Each scene shows the same named points in several views. A view is turned or mirrored, and shifted as a whole, has a little noise and may leave points out.
In the rows, 128 means zero.

Scene 1
View 1
liget: [104 118 106 145 147 111 125  74 177 163 159 104  77 125 191 146 108 155
 165 123]
Zemon: [137  58 106 105 146  78 106 157 158 155 135  28 157 122  90 108 122 172
 118 146]
Duduk: [109  93 101 152 157 111  63 134 163 118 146  98  99 134  58 104 106 207
 121 190]
vum: [120  90 104 136 149  87 118 110 180 156 147  69 115 119 139 144 116 153
 136 134]
moki: [137  70 115  74 134 103 128 143 131 180 148  30 146 136 156  86 122 177
 161 126]
kupos: [111 107 108 125 143 112 116  98 158 163 157  86  95 134 170 120 110 172
 162 134]
lol: [ 87 134 100 188 157 114  97  61 196 136 162 143  46 125 155 163  99 166
 150 151]
posuv: [135  72 112  92 139  86 136 130 152 177 145  32 146 125 162 115 123 156
 151 118]
benuf: [109 106 106 136 148 120  94 107 156 146 158  97  87 137 133 110 106 191
 153 157]
nevas: [ 90 132 102 173 156 134  74  84 171 125 162 142  50 139 123 123  94 201
 152 175]
Riz: [106 106 102 156 153 100 101  98 184 143 153 100  88 123 127 144 107 167
 137 150]
mel: [125  74 103 135 150  75 107 132 181 148 137  53 133 115  99 140 119 158
 115 145]
labe: [104 105  99 164 155 107  80 109 178 128 151 106  85 129  98 129 105 187
 129 170]
sonog: [ 99 107  98 176 161 115  55 120 175 107 150 121  78 134  55 116  99 210
 120 197]
Tatod: [105 110 103 152 151 109 102  97 175 145 156 102  85 128 139 135 107 173
 147 149]
Dape: [126  87 113  89 137 116 118 129 131 173 153  57 121 143 164  86 116 186
 170 133]
Datan: [110 109 110 121 145 132  98 111 141 151 161  96  85 145 149  93 105 198
 167 155]
View 2
Datan: [ 93 151  74 163 106 121 136 131 131 151  85 140 131 156 124 133 119 113
 164  84]
labe: [105 133  61 160  34 102 125 165 165 160  96 126 118 179 114 127 115 120
 136  89]
posuv: [117 166 110 158 101 127 130 137 147 114 171 121 159 108 112 102 153 127
 192 136]
moki: [107 159 103 139 127 130 149 104 147 117 168 118 146 108 102  95 155 120
 217 120]
vum: [118 158  94 168  55 112 117 173 156 133 142 124 150 137 121 118 137 127
 150 126]
sonog: [ 95 111  38 144  12  94 133 154 183 179  77 123  91 204 101 128 103 116
 132  68]
Riz: [112 150  80 176  43 107 112 179 155 148 107 129 138 160 124 130 123 125
 130 109]
nevas: [ 93 140  53 178  54 104 118 168 140 173  46 142 118 191 130 154  97 115
 116  70]
Zemon: [114 137  86 127  58 112 145 126 187 129 179 104 127 131  86  85 151 126
 197 123]
liget: [110 177  99 199  86 120 101 187 117 136  95 145 168 140 147 146 126 125
 128 119]
Tatod: [107 153  78 178  60 111 116 171 145 151  96 135 139 159 126 136 120 122
 135 101]
benuf: [ 98 149  73 165  80 115 129 147 143 152  92 134 129 160 121 133 119 118
 153  91]
mel: [121 143  83 152  27 104 123 168 182 138 159 112 133 147 102 103 140 129
 156 125]
Dape: [101 163  95 153 129 128 141 115 133 128 128 132 144 125 117 113 139 116
 194 106]
View 3
Riz: [137 139 148 160 166 148 175 133 120 131 171 161 123 140  95 115 135 100
 108 157]
liget: [120 146 209 156 163 141 189 149 115 141 179 174 155 161  93 121  96 104
 111 137]
sonog: [178 113  98 148 183 132 150 129  95 120 162 129  81 116 126 114 181  65
  95 189]
Zemon: [100  84  89 176 180 146 163  95 208 119 124 153 152 116 101 124 153 145
 115 163]
posuv: [ 80  95 153 171 175 142 179 112 203 132 133 171 186 141  96 134 111 151
 121 140]
Dape: [ 97  70 173 154 191 113 172 126 177 132 129 153 184 140 130 146 111 127
 115 150]
benuf: [136 105 161 148 182 122 168 138 124 131 155 147 139 136 122 129 133  93
 105 162]
vum: [115 134 154 166 164 153 180 126 149 131 162 171 146 145  87 119 122 120
 113 146]
kupos: [117 115 186 155 176 129 179 140 136 137 158 162 160 150 111 131 109 109
 111 145]
Datan: [131  88 174 143 191 109 168 142 128 133 148 143 152 140 137 139 123  92
 108 160]
Tatod: [137 130 162 155 172 139 173 139 116 134 168 158 132 143 105 120 129  95
 107 155]
lol: [160 171 188 150 159 147 180 156  67 138 197 164 108 156  93 109 123  70
 102 151]
moki: [ 79  64 156 163 188 120 173 112 209 129 120 158 194 134 119 146 113 149
 119 146]
Duduk: [156  91  97 151 188 128 151 121 132 120 145 129 107 113 129 123 173  87
 100 182]
View 4
lol: [162 117  35 111  89  40 172 128 207 158 132 167 101 153 138  81 116  90
 150 129]
Duduk: [105 156  63 112  75 127 116 163 155 152 130  76 102 137 104  95  70  97
 159 101]
mel: [130 157 107  90  83 147 140 153 114 105 126 141  81 138 115  80 123  63
 169 103]
labe: [126 144  67 107  79 106 139 149 158 140 129 117  98 141 117  85  97  89
 157 110]
sonog: [112 154  40 118  81 103 121 168 182 171 139  78  99 149  97  97  69  94
 157 105]
Datan: [117 120  82 102  60  94 145 115 150 120 105 112 133 114 162  73  93 129
 142 122]
Riz: [142 135  71 101  83  93 154 139 160 130 128 148  96 142 130  80 116  83
 156 118]
kupos: [138 118  91  95  69  91 162 109 143 105 109 152 119 119 165  69 121 108
 148 125]
nevas: [133 123  32 117  76  56 147 133 200 164 127 115 117 141 136  85  85 116
 145 122]
posuv: [129 136 134  82  69 142 153 119  94  73 104 156 105 113 155  65 134  87
 159 114]
Zemon: [108 163 130  87  71 178 126 150  84  87 116 116  91 121 119  77 111  76
 166  99]
vum: [141 138 100  91  81 117 157 134 129 103 121 162  91 132 136  74 130  76
 162 115]
benuf: [124 128  77 104  67  95 145 126 154 126 114 119 119 126 147  77  98 112
 148 119]
Tatod: [141 128  70 102  77  85 155 130 162 128 122 143 104 136 141  78 110  97
 152 121]

In a view up to two points have been moved. Name them for each view, in the order of its rows, or write -.
view 1: -
view 2: moki, mel
view 3: vum, Duduk
view 4: labe, posuv

Scene 2
View 1
favu: [122 135 144 175 157  80 144 108 154 180 154  78  64  43 145 154 140  57
  92 164]
zusun: [139 141 113 134 111 122 141 115 110 172 151 107  86  84 134 142 128 116
 124 179]
guzug: [110 130 138 219 191  71 135 111 170 156 146  96  66  21 174 158 147  46
  89 138]
Ved: [131 142 107 156 128 122 136 122 111 151 142 118  87  72 154 146 124 117
 129 168]
Galu: [129 127  93 205 155 124 125 113 124 133 145 151 109  68 176 131 147 119
 116 131]
zalak: [108 157  90 191 166 120 123 152 102  99 111 135  80  38 203 177  98 122
 161 151]
som: [126 123 133 199 166  86 137  99 162 172 158 103  81  49 155 138 158  65
  82 143]
Teno: [150 131 105 133 100 135 139 104 106 176 160 123 104 103 125 121 141 131
 116 174]
nur: [129 137  97 178 141 125 130 122 115 138 139 134  96  69 167 143 130 122
 128 152]
Neri: [151  86  89 251 163 127 117  64 161 156 182 189 149  93 163  73 212 115
  58  86]
miz: [140 142  92 140 109 141 133 122  93 149 144 134 101  91 149 138 123 145
 140 171]
Gogef: [128 140 124 155 135 105 140 117 127 169 147  98  75  62 145 151 128  90
 114 172]
View 2
zusun: [ 81  96 143 170 123 130 130 153  87 121 115 115 106 181 109 153 108 140
 147 124]
som: [114 148 105 134 114 141 111 115 156 105 132 138 131 203  76 122 105 125
 139  71]
favu: [108 133 118 112 125 147 114 130 140  87 138 123 120 193  86 143  99 106
 163  73]
guzug: [130 168  96 123 100 160 126 126 175  88 137 133 152 199  71 142 107 105
 134  41]
Teno: [ 71  88 145 190 128 112 120 142  78 144 110 127  96 189 107 130 108 165
 139 145]
Ved: [ 90 112 135 182 107 139 142 158 100 120 112 117 127 179 104 160 114 140
 130 109]
zalak: [110 141 122 212  65 168 183 187 117 116 103 105 177 167 104 202 130 131
  88  74]
nur: [ 97 124 124 199  94 140 145 154 112 131 109 123 141 185  97 155 118 149
 111 102]
Neri: [112 163  83 214  95 102  94  66 176 180 112 185 141 239  51  46 115 204
  74  98]
miz: [ 77  95 144 210 107 128 146 164  77 140 102 115 119 177 113 159 118 160
 121 134]
Galu: [105 139 112 207  85 135 141 137 132 142 108 136 149 196  85 136 122 162
  94  94]
View 3
Teno: [141  84 152 160 137 155 175 144 168 144  79  92 177 124 172 203 132 112
 124 133]
Gogef: [152 102 120 114 138 157 157 152 126 167  79  97 158 146 121 194 129 163
 118 127]
Galu: [187 100 135 148 139 113 128 110 111 157  71 127 152 165 143 202 162 122
 155 100]
guzug: [170 123 105  81 149 126 142 112  57 175  75 126 141 194  60 174 165 174
 126 116]
zalak: [218 104  99 130 121 120  78 154 106 188  71 121 126 155 153 230 128 183
 165  74]
nur: [180  98 127 142 134 130 129 136 126 163  74 113 151 149 151 209 141 141
 146 105]
zusun: [146  92 132 136 134 161 164 160 152 159  79  89 164 128 152 204 121 146
 120 129]
som: [150 113 125 101 151 137 168 111  87 161  77 115 158 179  80 170 164 147
 117 132]
View 4
nur: [106 112 115 139 156 108 115 142 113 113 153 129  87 160 109 107 147  96
 151 137]
zusun: [104 120  99 142 133 115 124 155 147 107 130 140 108 155  88 124 115 127
 121 124]
Ved: [105 116 111 149 145 113 121 143 133 108 143 137  97 158 101 114 133 114
 134 131]
som: [141 141 109 172 121  71 151 182 116 111 142 125  78  83  96  99 137  89
 175 151]
Neri: [114 124  88  37 146  44 105 228  68 153 162  79  68 101  81  98 154  37
 226 166]
miz: [ 87 105 103 116 155 125 104 140 134 113 142 135 106 188  96 123 128 119
 122 124]
Gogef: [121 128 109 175 129 104 140 154 139 103 135 140  96 129  97 113 125 117
 137 134]
Galu: [109 111 117 120 160  95 112 154  95 122 161 116  76 149 109 100 156  74
 175 147]
Teno: [ 91 117  84  95 134 110 110 174 144 119 129 130 116 163  75 130 108 125
 123 121]
favu: [144 144 109 201 110  82 161 173 139 100 131 139  90  84  93 106 122 113
 152 142]
zalak: [109 100 146 188 180 128 115  90 101 101 172 140  70 183 142  92 177  87
 154 142]
guzug: [156 141 127 215 126  70 161 163 107 103 153 129  63  72 114  85 155  77
 188 160]

In a view up to two points have been moved. Name them for each view, in the order of its rows, or write -.
view 1: favu, Teno
view 2: Neri
view 3: guzug
view 4: -
